A landscape with many peaks, sampled at points; each row gives a point and its height.
A climber steps from a point to the highest of its 2 nearest points, and stops where none of them is higher. Distance is the straight distance between rows; heights are no part of it.
(1016): [-36  30 -38  11  34  35 -13   4 -37 -24  24   0  21   9   4 -25  16  26
  23   2   2   9  24 -44  10]  h=149
(1035): [  9  -2   2  30   3 -13  45  -6   5 -18   7  58 -10  -5 -19  -4  12 -35
  27 -27   5 -24   4  16  22]  h=118
(1052): [ 20  -3 -12 -10   4 -21 -10  23 -16  -7  22  -9  -7 -19  -3  -4  23 -19
  -2  15   2 -23  10  31  -9]  h=569
(107): [ 17  11 -40  12  -7   3  16 -25  27  23  12   2  -4  11  15 -20   3  -8
  24  -6 -29  -3 -10   2   6]  h=150
(514): [-26 -26  23 -22   9  -3 -26 -28  10   2 -15 -15 -27 -28  42 -23  10  22
 -23   6  11 -17 -17   2 -53]  h=276
(872): [-23   9  18  -4  21   2 -26  12 -35 -26   1   7  16   0 -42  27   8  -5
   4  24  14  27  23  31   5]  h=504
(316): [ 11 -13   1   3 -31 -28   1   6  24  -3   2   0 -22  -7   7 -12  17 -40
  10  11   0 -33 -11  37 -22]  h=471
(982): [ -6  22 -12   5   9  22 -32   8 -19  -6   3  -4   2  36  42   4  13 -15
  10  11 -21   1   9 -18 -24]  h=442
(1362): [ 18  10 -13  12 -11  -4  32  -7  27  22  -5  17   2   6  -2 -17 -19  -1
  13 -37  -7   7  -7 -42  11]  h=308
(1283): [  0 -25  44 -18 -32 -43  42   7  10   4   0   8  13 -26 -11  14 -25  14
 -12 -18  15  17 -23   6   2]  h=642
(776): [-25  28 -52   6  29  26 -14  -2  -6 -20  14   2 -11  -2  -5   1  -5  23
  12  12  -5  17  13 -40  12]  h=172
(1375): [  0 -30  37  -3 -48 -18  -3  -9  12   2 -22  -1 -12 -42  -1 -12 -16   8
   7  17   4 -26 -19  30 -19]  h=388
(569): [ -4  34 -15  15 -14  33  24  15  16  -5  23  -3 -23  48  -9 -33 -10   7
  18 -12 -41 -11 -23  25  -2]  h=146
(1023): [ -3  37 -19  30  -5  23  44  15  11   2  18  19   5  51 -30 -30 -15  16
  39 -34 -34  -9 -16  12   9]  h=153
(1221): [ 23 -18   7 -13 -16  -9  -5  -2   2  -8  -7   1 -15 -30   7   3 -12 -18
   3  14  -1   2   2  12   8]  h=325
(1280): [-24   8 -26   8  35  41 -14 -22 -12 -23  15  17   0  -6 -16   0  -1  -3
 -18  -2  19  30  27 -24  37]  h=242
(774): [ -9  30 -17  -9  16  14 -19 -20   0  10 -18  -7   0  12  -2  -8 -18   1
  16   2  -6  18   2 -41   8]  h=229
(1292): [ -5  13   8  -6  28 -15 -15  30 -52 -29  -9  -6  32   9 -39  14 -17   5
   2   6   6  20  -3  25  19]  h=546
(1268): [ -6 -13  21 -15 -30 -16 -11 -12  20  -7 -14 -25 -20 -21  17 -11  14 -14
  -1  11  -2 -28 -16  31 -24]  h=431
(762): [-35  -9   6  -5  17   9 -56  -7  12   5  -5 -24 -31 -13  27   5  -3 -15
 -16   6  28   3  -4  11 -31]  h=488
(1558): [  1  47 -11  -6  -2  -1  -1   1   5  16 -27 -16  11  10 -12  -5 -16  24
  15  -4 -29  23 -21 -32   7]  h=213
(1215): [-34  17 -33   5  38  37 -50  21  -1 -23  13  -2 -27  -9   5  -9  29  -1
 -22  -9   3   3  23  19 -13]  h=527
(1689): [ 11  -5 -16  10 -32 -15   7   0  18   3  15   2   9  10   4  11  -7 -22
 -17 -41   0 -12  23 -28  25]  h=232
(951): [ -4 -10  -4   1  15  12 -14   7 -38 -21   9  24  22 -13 -43  -6  26   9
   7   1  46  22  35  15  19]  h=233
(1559): [ -1 -30  29 -13 -42 -11  -3 -18  30   1  -5  12  16 -17  11   5 -18  22
 -20  23   9 -16  -1 -12  10]  h=317
(120): [-21  12  -4   5   2  18 -18  -7 -29   3  21  -2  17  -4   9 -16  50  -4
  21  14  -1  -4  40  -3  -2]  h=291
(1500): [  0 -19   0 -10   5  29 -31 -20  -2   4 -28 -28 -13 -23  25  23  -2  -3
  -9  15  18   7 -24   2 -11]  h=400
(1282): [ -5  36 -27  25  26  44 -16   1 -32  12  10 -18  16  26  14 -14  23   0
   2   5 -17  15  -5 -16   5]  h=357
(883): [  8 -19   9  13  -5  -6  15   1 -31 -21   0  26  22   4  10  17  14 -19
  16   8 -14 -11  30  -7  -9]  h=362
(1860): [ 23  -7  17  18 -22 -31  43  22   5  -8 -11  31  14  14 -25  23  -7 -22
  16 -10  17  -1 -10  23   1]  h=619
(1370): [ 10   4  -8  26  -7   7  38 -17  23  11  21  29   2  37   5  11  -3  -9
  14  -5 -16  -6  11  -4   7]  h=490
(315): [ 17 -17  29  -5 -34 -28   5 -14   2   9 -18 -11   4 -34 -11   5 -18  -1
  -2  12   1   5 -18  20   7]  h=352
(254): [  1  23 -12   1  -4  -8  42  29  31  32  33  37  13  20  23  -6 -10  -2
   2 -49 -19  24 -10 -34   2]  h=499
(23): [ 27 -18   8  -7  13 -10  11  14 -35 -16   5   8   9   4 -24   1  -3   2
  -9  18   1  -2  35  13   6]  h=522
(1445): [ 20 -25  23  11 -19 -19  41 -18  24   2  -5  15 -14 -39 -16 -18 -17 -11
  -6   2   0 -23 -11  15  14]  h=543
(1683): [  8 -14   5  27   3  -4  48 -10 -13 -13  16  55  20   9 -11  -4  41 -16
  16 -27  -9 -11  15   3  15]  h=135
(1846): [ 22  -3   2  -2  -2 -17  24 -22  17  17 -22   7  -2   0   4 -10  -4  -8
  -3  -2  15  -2  -4 -35   2]  h=280
(1126): [ 10  46 -18   8  14  34 -19   8 -17  11   8 -26   2  32   7 -22 -11   8
   0   9 -39   8 -24   6  -8]  h=374
(79): [ -4  28 -17  13  -9   1   9  11   6  17  24  -4  16  13  11  10 -10  -2
   1   0 -23  11  -8 -47  24]  h=476
(400): [  5  -7  27 -18 -12 -44  10  11   8  -1  -6   7   7 -36 -18  20 -15   1
 -20   7  20   2  -4 -35  22]  h=404
(1645): [  1 -11  13 -17  -3   0 -15  -9  11 -11 -17  -6 -20 -31   9   5 -13  32
 -24  49   8  -4   9  -7   1]  h=234
(1543): [-13  10 -15  25   5   3  61  18  38  22  33  38   3  22   5 -10 -22   0
  -1 -68 -13  13  -6 -10  17]  h=440
(1129): [  9  20   1  -8 -13   6   9 -18  31  22 -23 -12   9  -1   6   3 -30  18
   1  -4 -17   7 -27 -52  13]  h=194
(1704): [ -1   5 -25  -9  36   9   3 -12 -31 -13  19  30  40 -17   1  -1  21  19
   2 -32  18   4  27 -37  26]  h=235
(499): [  0  -1  -4  28   2   8  29 -28  62 -11  -4  19 -19  -4   0  -6 -43   1
   4 -17   4 -32 -18  -5  23]  h=55
(1101): [ 16  -8  -3 -21   8  -8   8  -7 -25 -18  13  27  33 -26   4  -3   2  -6
   3 -33  -7   7  26 -22  27]  h=264
(1327): [-21  24  -4   3  21  20 -16 -24  26   1  -2   3   4  -7  -4  26  -3  10
 -20  26  37  22 -10 -19  26]  h=552
(532): [  1   1  -1  18 -17  24  20 -26  29  18  -9 -11 -32  -1  25 -43 -18  20
   4   9 -18 -13 -37  -4 -12]  h=692
(1239): [  4 -18  35   2 -34 -30  28  19  17  -3 -10 -19  -1   3 -43  -3 -28   8
  -3   1 -13  -5 -11  37   7]  h=599
(1113): [ -1   2 -29   8  21  17   5  -3 -18  -4   2 -14  -5  12   4 -10   2  -3
  12  -2 -37 -18  29 -35   6]  h=92
(530): [-14 -11  -9 -22  10  13 -16 -15  14 -11 -22  -1 -17 -22 -41  24  -9   8
  -9   2  53  28  11   3  19]  h=200
(1945): [ -2  37 -18   2  19  27  11   7 -19   2  -4 -21   5  35 -18 -15   2  24
   7   1 -39   3  16 -34   9]  h=101
(181): [  5 -16  27  26 -15 -17  50  -3  43  -7 -15  34  -5  -2 -14  30 -23   2
  -8 -30  20  -7 -17  12   8]  h=571
(1745): [  6  24 -13  -1   8  22  -4 -17   7  11 -24  -6 -14  30  10 -20  29 -25
  17  -5 -31 -10  -3 -11 -21]  h=94
(1192): [ 15   6 -27  31   9  14  28  -4  19  -6 -11  14 -36  19  16 -34  11 -10
  24 -21 -19 -30   0   1 -17]  h=559
(1480): [  3  26 -34  10   6  18  16   7 -19  10  16 -26  -5  25   0 -25  18 -10
  27   0 -42 -13 -22 -17   1]  h=430
(1612): [ 22  -5 -10  -1  14  -1  -4  -2 -22  -9  -7  12  -6   6  12   2   0 -21
  23  -1  19   0   9 -35  -5]  h=375
(844): [ 22  15 -13   5   6  21   3 -19 -20  -3  25  12   5  34  28 -22  -6 -29
  13   8 -24  -1  12  -3   0]  h=413
(768): [ -2 -15   5   6   3   2  56  -8 -10 -12  38  41  30   2   9 -19  36   1
  23 -55   1 -11  16 -25  13]  h=157
(1443): [ 19   6   5 -15   2 -32  13  22 -30  -2   1  23  55  -4 -38  14  22  13
   7 -41   9  15   4  11  16]  h=438
(1898): [  3 -17  13  15 -37  -4  19 -35  49   9  -7  21  11 -12  21  -6  -8  33
 -16  -1   4 -26 -12  -4  11]  h=378
(1133): [ 16   0 -21  11  10   7  25   9 -12  11  -3  20  -3  13   4 -25  -2 -17
  13 -11  -1  -3   3 -56   6]  h=340
(1253): [-11 -35  33 -14 -17  11 -24 -32 -10  -4 -14  -9  -1 -27  37 -12  -1  32
 -11  19  11 -32 -10  19 -38]  h=318
(174): [ 12  13 -27  12   6  11  31 -15 -11  10  19  10  32  17  15 -23  16  10
  17 -42 -20   0   9 -36  10]  h=176
(1117): [ 18 -16  -2  -4   6 -27  12  -1 -11  19  14  -8  10 -26 -10  16  -7  11
 -23  -5  37  11   6  -8   2]  h=489
(128): [ 11  -3   4 -16  -9 -24   3  26 -37  -3   7   5  50  13 -45  16  18  -1
  14  -3  -1  21  19  29  17]  h=416
(1719): [-10   6  -7  -1  34  16 -31 -16   6 -20 -25   3 -14 -18 -10  33   1   3
 -22  31  33   8 -15   9   5]  h=487
(31): [  2   3   7 -12  -6 -19 -35  20 -15  -5  -6 -30  -5 -10 -37 -12   0   6
 -22  14   3  -5  15  42  10]  h=671
(802): [ -8   9 -27  -1  14   4 -18 -26   8  15   8  -7   8  -6   7  33  -6  15
  -3  22  39   5   5 -11   2]  h=630
(1774): [ -6 -19   7 -13   5  20 -32 -21  -2 -19 -27 -11 -19 -39   2  22 -16  12
 -14  31  35   0 -19  27  11]  h=437
(671): [ -6   5  20 -15  15   0 -43  24 -28 -26 -30 -26   1 -10 -19   6  -1 -13
  -9  16  -2   9 -19  49 -15]  h=330
(433): [  5   1  -2  26 -14  15  30  -9  49  -4 -10   9 -28  13   4 -10 -19 -15
  -4 -22 -26 -27  -1  -1  14]  h=40
(996): [ -5   5 -11   3  19  27   7 -12 -48 -20  13  -6   2  28  37 -40  27   1
  32  -4 -30  -4   6 -19 -14]  h=114
(289): [ 25 -14  13   0 -35 -23  16  19 -16 -21  -8   5  -8  13 -13  28  -7 -25
  15  10   3   3 -14  38  -6]  h=685
(287): [ -5 -19  31 -13 -18   3 -18 -15  31  10  -5  -7  -7 -38  -9  -9   0  28
 -20  29  10  -8  -2 -22  15]  h=271
(619): [-13  -2  17  -6   2 -16 -14  -5 -12  -9  -9 -27   6 -16 -41  38 -16  43
 -10  35  29   9  -7  32  -8]  h=341
(418): [ 23  -9  -6  12 -15 -20   7  15 -12   5  -9  26  35  -4 -20  16  24   5
  -2 -33   2 -11  17   2  11]  h=479
(1044): [  3  21 -29  -7  11 -19   0 -23  18  20   8  -9  15  -2  10  28 -10  17
  -1 -15  14  11   0 -40  13]  h=738
(1222): [ -2  -3   4 -16  22 -25  -2  21 -10  -2  -7 -10  19  -7 -56  13 -38  32
 -22  -3  28  36  -8  15   9]  h=443
(172): [ -8 -15  42 -14  -7  -9 -37   5   5  -7 -19 -29 -16  -8  15   3 -13   3
 -33  30  15 -23 -12  30 -21]  h=605
(322): [ -9 -11  32  -7 -28 -52  49  23  22   0   0   7  22 -16 -30   0 -38  24
 -14 -34   6  17 -45  36  14]  h=762
(474): [  7  15 -17  24   0 -18  13  -6  10  26   4  13  14  -7  23  26   1   2
  -3 -15  15   1  25 -31   4]  h=627
(73): [-19  16   5   1  20   6 -33  -7  20  26 -14 -35 -17  15  42  -1  16  -6
 -19  -9  -4 -13 -30  -5 -45]  h=653
(1247): [  6 -17   3   2   1  -1  33 -10 -32   2  24  25  41   8  -7   2  42  -1
   0 -43  19   1  22 -32   9]  h=179
(6): [-22  -3 -18   5  25  35 -42   6  -6 -11   9 -11 -27 -14   5  20   8 -10
 -28  11   9  -3  28  17   0]  h=593
(889): [ 20 -23  11  16 -15  -2  28 -30  36  16 -13  -8 -24 -23  15 -30 -21  -3
   3  -3  -5 -16 -17  -3   7]  h=612
(602): [ 22 -13  -6 -10  -4   6  -7   5  -6   2   8  12   8 -24   1   4  -6 -18
  -2  -8  -5  10  20 -15  33]  h=294
(798): [  4 -15 -13 -21   9 -13  22  12   6  12  12   9   5 -14   0  22  -4  12
 -39 -28  -2   0  26 -43   6]  h=290
(509): [-14  18 -19  19  -5  22  31 -13  42   5  -1  -5 -37  15  12 -37 -23  12
  31  -5 -35  -5 -44  18  -8]  h=631
(1371): [-21  -6   3  -5  37  15 -50  12  -5   0  11 -30 -22   3  49   6  10 -18
 -11 -15   7  -2 -22 -11 -36]  h=568
(606): [  3  -6   3  -6   0  -1 -25 -10  24   0 -12 -18 -13  13  48  13  12 -11
  -8   4   7 -23 -22  15 -48]  h=730
(1619): [-15  -3 -20   5  -9  -7 -17   0   3  -9   5 -17 -18  -3  22  27 -23  -1
   0  43  13  -9  17 -18 -16]  h=262
(1756): [-23  13 -36   1  21  46 -39  16   0   3  -7 -25 -29   4  20  -3  24   1
  -6  -3  -5   5  -3  -6 -20]  h=477
(1630): [-14   5 -20  13  20  24 -18  -5 -41 -15 -13   0 -11   2   4  -4  25 -14
  27   5  19   6  18 -21 -15]  h=411
(217): [ 11 -22  22  -6 -16 -30  47  -2  23  17   7  29   6 -19   7  13 -17 -20
  -5 -40  14  11 -27  -5  10]  h=713
(1015): [ 11  25 -17  18 -10  -7   7 -27  27  16   5 -20  -6  23   1 -11   1   8
   6  10 -20 -11 -18 -20   6]  h=139
(29): [  2  -5  29 -28   9 -17 -40  44  -6 -11 -17 -30 -11   4  -4   0  12  -9
 -11 -11 -15   8 -22  55 -28]  h=348
(1090): [ -1  -3  -6  34  -7   8  37  -5  54 -13   6  47 -13   2   8  16 -20  -8
  22 -21   8 -13 -15  -2  26]  h=77
(1859): [  9   1 -20   0   0  26  -4  -4   1   3  26  -8 -23  37  37 -23   8 -24
  -3  -6 -27  -9  -6  11 -12]  h=435
(455): [-21  -9   4 -15 -10   2 -25 -33  25  11 -23 -18 -30  -4  35 -13  -9  32
 -10  31   4 -22  -8 -13 -47]  h=241
(969): [-15 -10   1 -18 -18  19 -32   8  39  13   8 -31 -20   0  45 -29  13   5
 -27  -5 -19 -11 -32  -4 -34]  h=517
(1466): [  4   1 -23   2  -6  19 -18   0   6  19  12 -13 -23   2  26   0   2 -21
   2  18 -16 -14   9 -11  -3]  h=474
(41): [ -5   6  -2 -10 -25  30   0 -16  22  13  -3 -33 -15   5  12 -27 -20  13
  -7  23 -22  -7 -42 -25  -4]  h=626
(1613): [ 29 -20  11  -8  -8   0  -4  34 -27 -19  -1  -1  -6  10  -7   5 -15 -12
   2  15 -20  -9  26  30 -11]  h=561
(690): [  1 -23  41  -8  -5 -13 -25  18  23  16   8 -11 -30 -20  43   0  20  -3
 -27   0  -7  -3 -25  38 -35]  h=402
(450): [-30  10 -23   2  27  31 -21  12 -25   5  -9 -12 -20   8  20 -26  40   2
  16  14   1  12  21 -13 -24]  h=441
(1021): [ -1  39  -5  -5  26  -5  34   9 -14   2  17 -11  20  26 -19  -5 -18  26
   1 -17 -35   8  -2 -43  11]  h=109
(186): [ -3 -17 -17 -23   0  22 -38   4  15  19  16 -31 -32   3  33   4   6  -9
 -12  18  -3   6   0   9 -11]  h=519
(1746): [  3  -1  -2  -9  -7 -25  38   8  31  24  17  42   4   6  13  15 -11  -8
  -7 -56  11  14   1 -21  -2]  h=587
(1119): [-25   8  13 -15  17 -33   5  25  -6   1 -23 -37  24   8 -40   8 -44  44
 -35   0   6  24 -17   1  15]  h=405
(1062): [ -1 -13   6  -1   2  -6   6  17 -39  -2  17  19  43   3 -31   3  25 -10
  -8 -19  26  13  24 -22  13]  h=196
(1895): [-21  -4  14  16  21   1 -20  14 -48 -27  21   3  23 -12 -20  24   0   0
   2   8  17  12  40  -6  19]  h=447
(218): [  5  11 -28  26  16  34  30   5  30  -4  -5  19 -52  30  15 -30  -2  -6
  27 -16 -38 -19 -32  25  -9]  h=592
(730): [  3   4 -22 -14 -17   0  -4 -13   2   1   8   7  33  15 -10  13  19 -17
   3 -29   1  -3  29 -39  25]  h=255
(1897): [-40  -8  37  -9  -7   3 -33  -8  -3 -20 -17 -28  -4 -30 -29  17 -19  39
 -12  36  28  -7 -15  30 -21]  h=309
(1905): [ 13 -21  28 -16 -16  -4 -20   8  15 -14   2  -2 -30   2  30  -6 -20 -13
 -21  27   3 -25  -9   9 -15]  h=719
(873): [ -2 -36  43  -2 -58 -23  36  -9  18   1  -3  24  15 -31   4  -3 -28  30
  -5  -5  17  -5 -31  25   6]  h=538
(1386): [ -5  -2  -8  -7 -11  17  -1 -12  21  24 -32 -13  -7 -14  20   5  -2  14
   2  18  -1  22 -29 -44  -2]  h=173
(102): [  3   9   7  -9  -6 -33 -16  32 -35 -23 -12 -20  25  26 -25  11 -26  -2
  16  10 -16  21  -7  34   4]  h=589
(1089): [  1  15 -31  -7  39  14   0  -9 -17  17  12  11  22  -4   3  -9  -3  13
  -7 -19  11  19   5 -39  25]  h=210
(1316): [-17 -10   0  -3  19  17 -34   5  -5  -4   2 -25 -26 -11 -20  15  -5  -7
 -29  17  30  15  14  40  -3]  h=662
(818): [ 13  -4   1 -11 -22 -35  -8  13 -15   2  11 -15   4  -8 -36   0   3 -16
   0  -1   8  -4  14  30  11]  h=624
(1920): [-14  -6  14 -15  20   2 -58  27 -14  -3  -1 -13 -40 -22  13   7  13 -23
 -14   8  23  12  -4  30 -29]  h=432
(1878): [ -5   5  -5  -7  22  35 -21  -7  -9  -3   4  -4   5 -15 -11  17  -4  -9
 -14  15  -1  16  17 -23  29]  h=265
(980): [ 16  -7 -23  -6  20  20   8 -19 -22   0 -14  14 -12  27  19 -32  33 -13
  30  -2 -16 -14  13 -24 -13]  h=102
(1666): [ 17   0  11   4  -6   1 -32 -16 -16  -5 -21   4  10  -1  -6   4  14 -31
   6   1  11  -2  17  27  -2]  h=297
(438): [  4   1   0 -10   1  12 -31 -14 -20 -15  -1   6  33   3   1  10  24 -29
  14 -10  10   1  28 -11  17]  h=277
(1772): [  4 -13   3  -9 -12  -7  -2  19 -51 -21  18  20  46   2 -29  -9  43  21
  12  -1  32   9  25   1  12]  h=215
(84): [-21  35 -37   0  37  30  -1  -2  -3   7  10   0  13   7 -28   5 -15  28
  -8 -13   0  41  -2 -38  15]  h=190
(781): [  8 -17  -2  -4  -1 -17  37 -15  -8 -11   7  25   9   8   0  25   7 -19
  13 -12  -6   7  27 -25   2]  h=397
(308): [ 10   4  -3   2  -3 -15  16  17   3  18   5  30  34   1   7  34  19  -5
 -13 -24  11  12  18 -18  10]  h=539
(564): [ -3  14 -15   1  -3  19 -14  15  19  18  11 -40 -29   6  34 -21  -2  -2
  -4  -7 -47 -10 -39   5 -23]  h=473
(595): [-16  12  -6  -6  23  14 -56  13 -25 -10   9  -6 -14  15  42  -4  27 -30
  11  -1  15  -3   8  -2 -28]  h=491
(1210): [  4  43   1  25   1  -4  31 -10  19  11 -11 -24  -8  19 -11 -31 -12  10
  23   2 -35 -15 -37 -12  -9]  h=128
(1128): [-10  39 -13   1   7  37 -32 -11   6  23  -7 -31  -1   4  18 -11  -7  14
 -12  21 -18   8 -23 -10   4]  h=355
(75): [ 17  -3 -12  17 -17 -24   9  17  -5  -9  16  23  -8  -1  -4   0  13 -28
  11   9  -7 -36  13  34  -7]  h=518
(1194): [  3  -1  -5   0  -8 -11  -2 -35  13  31   5 -17   2 -27   2   8 -12  18
 -18  17  39   7  -1  -6   7]  h=556
(1489): [ 19 -10   6  20 -15 -17  28  -3  18  16   0  30   2  13   6  29  -6 -11
  15   5   8 -10   5  14  -1]  h=548
(560): [  5  -3   4 -11 -18 -24 -18 -18  30   7 -27  -7 -17 -18  13  -6  10  -6
  17  14  -4 -27  -4  -7 -18]  h=391
(850): [-14 -33  31 -16 -13   9 -23   2  17   8  12  -5 -27  -4  60  -9   8  10
 -32   3 -13  -8 -40   2 -39]  h=457
(1439): [ -2  -4  -1 -12  -9  -5 -12 -36  23  10  -9  -5 -13   9  11 -13 -21  -8
   8   5   7  -2   2 -44   4]  h=253
(1636): [ -8  -3   4  -7   1 -18 -10  22   0  -1  -8   2   4 -32 -30  37   2  10
 -16  22  28   9  17 -16  17]  h=346
(247): [-31  21 -18  15  26  39 -24  -4 -50 -22   9 -10  11  22  26 -38  34  36
  34   6 -11   2  14 -21 -10]  h=130
(1335): [ 15 -21   7 -28  -5   1 -23  18  -3 -16   6   1 -30  20  21   9  -8 -23
  -6  20  -9  -4  20  10 -12]  h=618
(1477): [ 12  27 -39  24  -4   8  35  -4   9   4  22  14   9  27   0 -27   0  12
  34 -27 -40  -4  -8  -6  18]  h=163
(146): [-13  -5  36  12 -30 -54  44  23  19  -2   0  -1  20   7 -39  24 -34  -1
   3 -19  -3  20  -8  27  10]  h=659
(11): [ 24  38 -10  14   6  21   5   6 -22  14  18  -4  19  46   6 -27 -16   5
  10  -5 -33  -7  -2   2   6]  h=390
(1940): [  7   9  15 -14  28   1 -47   1 -26 -13 -34  -3   2  -5 -14  26  14 -29
  -2  14  13   1   8  31 -13]  h=312
(1437): [  5 -29  18  20 -24  10  19 -16  33 -11  -6   8 -35  15  34   4 -10  -7
  -5  15  -3 -33 -29  40 -17]  h=436
(1925): [ 15 -23   7  -1 -22   1  12   4  16  13 -18   7  -2 -21  16  25  -7  15
  11  18   1  22 -10 -35   3]  h=148
(904): [-13 -18  -4 -25  39   7   3  -1 -22  -9  16  18  14 -17 -24  19   6  -7
 -14 -27  44  36  34 -20  21]  h=197
(1780): [  1  -8  24  -5 -23 -41  -9  22  -2   3 -23 -36   0  -9 -40 -17 -18  19
 -18  27 -15  -8  -5  42   4]  h=617
(999): [  9  39  -5  20   1  -3  36   9  15  12   9  -9   2  33 -30 -18  -6   7
  -3  -8 -45  -4 -11 -31   4]  h=119
(993): [  3  -5  -1 -21  16   1 -38  23 -38 -21  20   0   7  17  -1  12  27 -16
 -12  17   4  -1  11  45 -20]  h=439
(1355): [ -8  -9  10  -7 -13  10 -27  -6  10  13 -15 -24  -7  -3  -6   3   6  -8
 -16  22  21  -5  24  -4  -8]  h=594
(61): [-16  -9  -8  17   3   0   7 -10 -28  -5  23   6  26  -3   5   1  30  -5
  23  -6 -16   4  37 -28   7]  h=322
(1308): [ -4 -34  24  10 -51   1  33 -33  42  -1  -7  34   1 -23  -5 -10 -24  30
   2  -4  21 -27 -23  28  -4]  h=455
(1419): [ 22   5  13  -3  12 -18  -7  16 -34  -4 -16   0   8  -5 -20  -4  24  -4
   7  18 -11  11   4  58 -17]  h=372
(124): [-12  -3 -10 -23 -17  29 -32 -11  21  14  -1 -41 -27  -7  19 -21   2   0
 -15  17   0 -10 -24 -15 -14]  h=570
(1423): [ -4 -12  20 -15  17  11 -35  12 -52 -25  -5   2  19  13 -21   1  31  -9
  -1  14   4  11  40  42   9]  h=472
(1583): [  9  -2   5 -13 -17 -37  15  19 -11 -12 -27 -18  14  12 -19  15 -21   0
  20  16 -12   9 -30  48  -7]  h=633
(1729): [ -9  -7  -7  11   1   2  43 -17  13  -5  26  43   7  21  16  -3   2 -20
  33 -29 -12  12  18 -13  -1]  h=444
(676): [-21   5  -8  -3  17  -4 -19  15  -8 -14  -1  -3  -8 -20  -4  39  13  -6
   1  37  16   1  33 -13 -12]  h=302
(1338): [-12  31 -14   0  -1  -9  38   4  38  33  23  -3  23   8  13  11  -4  15
  -2 -24 -25  22 -18 -37   1]  h=434
(374): [ 21 -11  16  -9   6 -35  21  13 -18   0   0   2  13  -1 -36  21 -24  11
 -24   0  12  21   9   8  10]  h=482
(1122): [ -4   2  34  -1 -13 -20 -32 -19  11  13 -10 -25   0 -10 -11  10 -10  -1
 -24  32  21 -13  12  23  -7]  h=654
(1125): [-23   2  14 -17  -1 -16 -12  13 -12 -12 -20 -35  11  -5 -51  -2 -27  42
 -19  34   8  16 -20  22  22]  h=371
(1585): [ 13  -9  12 -11  -3 -40  33   2  27  -5  -5  29  -8 -25 -11  -7 -19  -8
  -7   0   9 -10   4  -9  29]  h=475
(50): [ 11 -17  20 -11 -18 -10 -34  31   2   3 -17 -18 -16  -6   7   9  10 -19
  -7   8  -5  -6  -1  62 -13]  h=368
(1517): [ -4   2  20 -15  -7 -22 -29   2 -22 -21 -24 -22   1 -34 -22  14 -23  -4
  -4  21  22   4 -31  27  -6]  h=305
(1284): [ 19 -16  16  19 -19   0  36  -5  26  -7 -14  25 -14   4  -1  22 -21  -6
   1   8  11 -15 -30  38  -2]  h=492
(340): [ -8   1  18  -7  11  -9 -38  -1  -6  -4 -15 -14  -1 -24 -40  10 -15   1
 -23  29  21   6  26  26  15]  h=734
(1206): [  3  -8  13 -19  -4 -51  33  31   8   9  10  14  13 -25 -16  25  -7   7
 -21 -28  10  -3  21 -18   8]  h=339
(1641): [ 13 -20   1   3 -14  13  10 -20  27  14  -1  -9 -24  12  28   7  -1 -14
  -6  18 -21 -15  -6  14 -15]  h=433
(807): [  9  -4  22  -4  -8 -26  11  23 -39  -4   0  10  30  15 -25 -12  26  -5
  22  11  -5  -3  22  37 -13]  h=392
(1949): [-13   1  -2   5  30  14 -30  -3 -27  -6  20  -1   3  -6 -16  -9  35 -16
   1  22  21   5  37   7   5]  h=268
(1014): [ -7  18 -24  26  -7  18  25   7   9  24   9 -31 -26  28  17 -18   5 -13
  12  -1 -46 -12 -32  -2 -16]  h=450
(1939): [-19  -4  -2  -7  34  21  -2  -8   2 -18 -13  29 -12 -18 -29  14  -5  -6
 -21  -1  38  36  21 -23  23]  h=220
(30): [ 12 -29  17 -14 -20  12 -15 -17   6  -6 -33 -10  -7 -30  42   6  -3  14
   0  20  23 -14 -32  23 -18]  h=361
(1947): [  7  11 -36   5  20  21  12 -10 -37  10  11   0  22   2   1 -24  24  31
  28 -15  -8  20  12 -32  18]  h=191
(1150): [  9 -11  14   8  -7  -9  40 -12  41 -13   0  49  -4   4  -5   8  -1 -30
   5 -24 -14  -9  -4  13  28]  h=100
(269): [ 13 -15  21  -8  12   4 -31  33  -1   6  -6  -7 -24  -9  35   6  30 -16
 -21   0   4   0   1  36 -36]  h=396
(1144): [ -3  -1   1  -7  13  -1 -18   6 -20  15   6  -1   2 -11 -39  -2  18  -3
 -12   4  38  23  39   0  18]  h=250
(1810): [  0  25 -24  22   0  -7  -1 -12   5  22  -8   7  16  12  26  12   0 -10
  20   6 -12   3   9 -19 -12]  h=547
(1440): [  2  24  -7  12   1  25  20  17 -21 -10  30  -6  -1  53  15 -41   3  -7
  40 -19 -54  -4 -24  16 -17]  h=138
(985): [ 11 -11  26  12   3 -31  36  17 -52 -15  12  26  35   6 -31 -16  18  10
  21 -25  -4  -3  23  26  10]  h=365

Two climbers start at each pair of points below. Name the first point that both come to, or write none.
(996) / (1947) | (1089)
(1386) / (1925) | (1846)
(174) / (980) | (1089)

Call two points neighbours if one is among the 2 nearest of the other. Go from one point of each pair to the other, from neighbour to neighbour, staying as high as possible. Name the lowest point that can't be avoided.
(217) / (322) | (1283)
(217) / (340) | (1239)
(1905) / (1044) | (374)
(1905) / (1122) | (172)
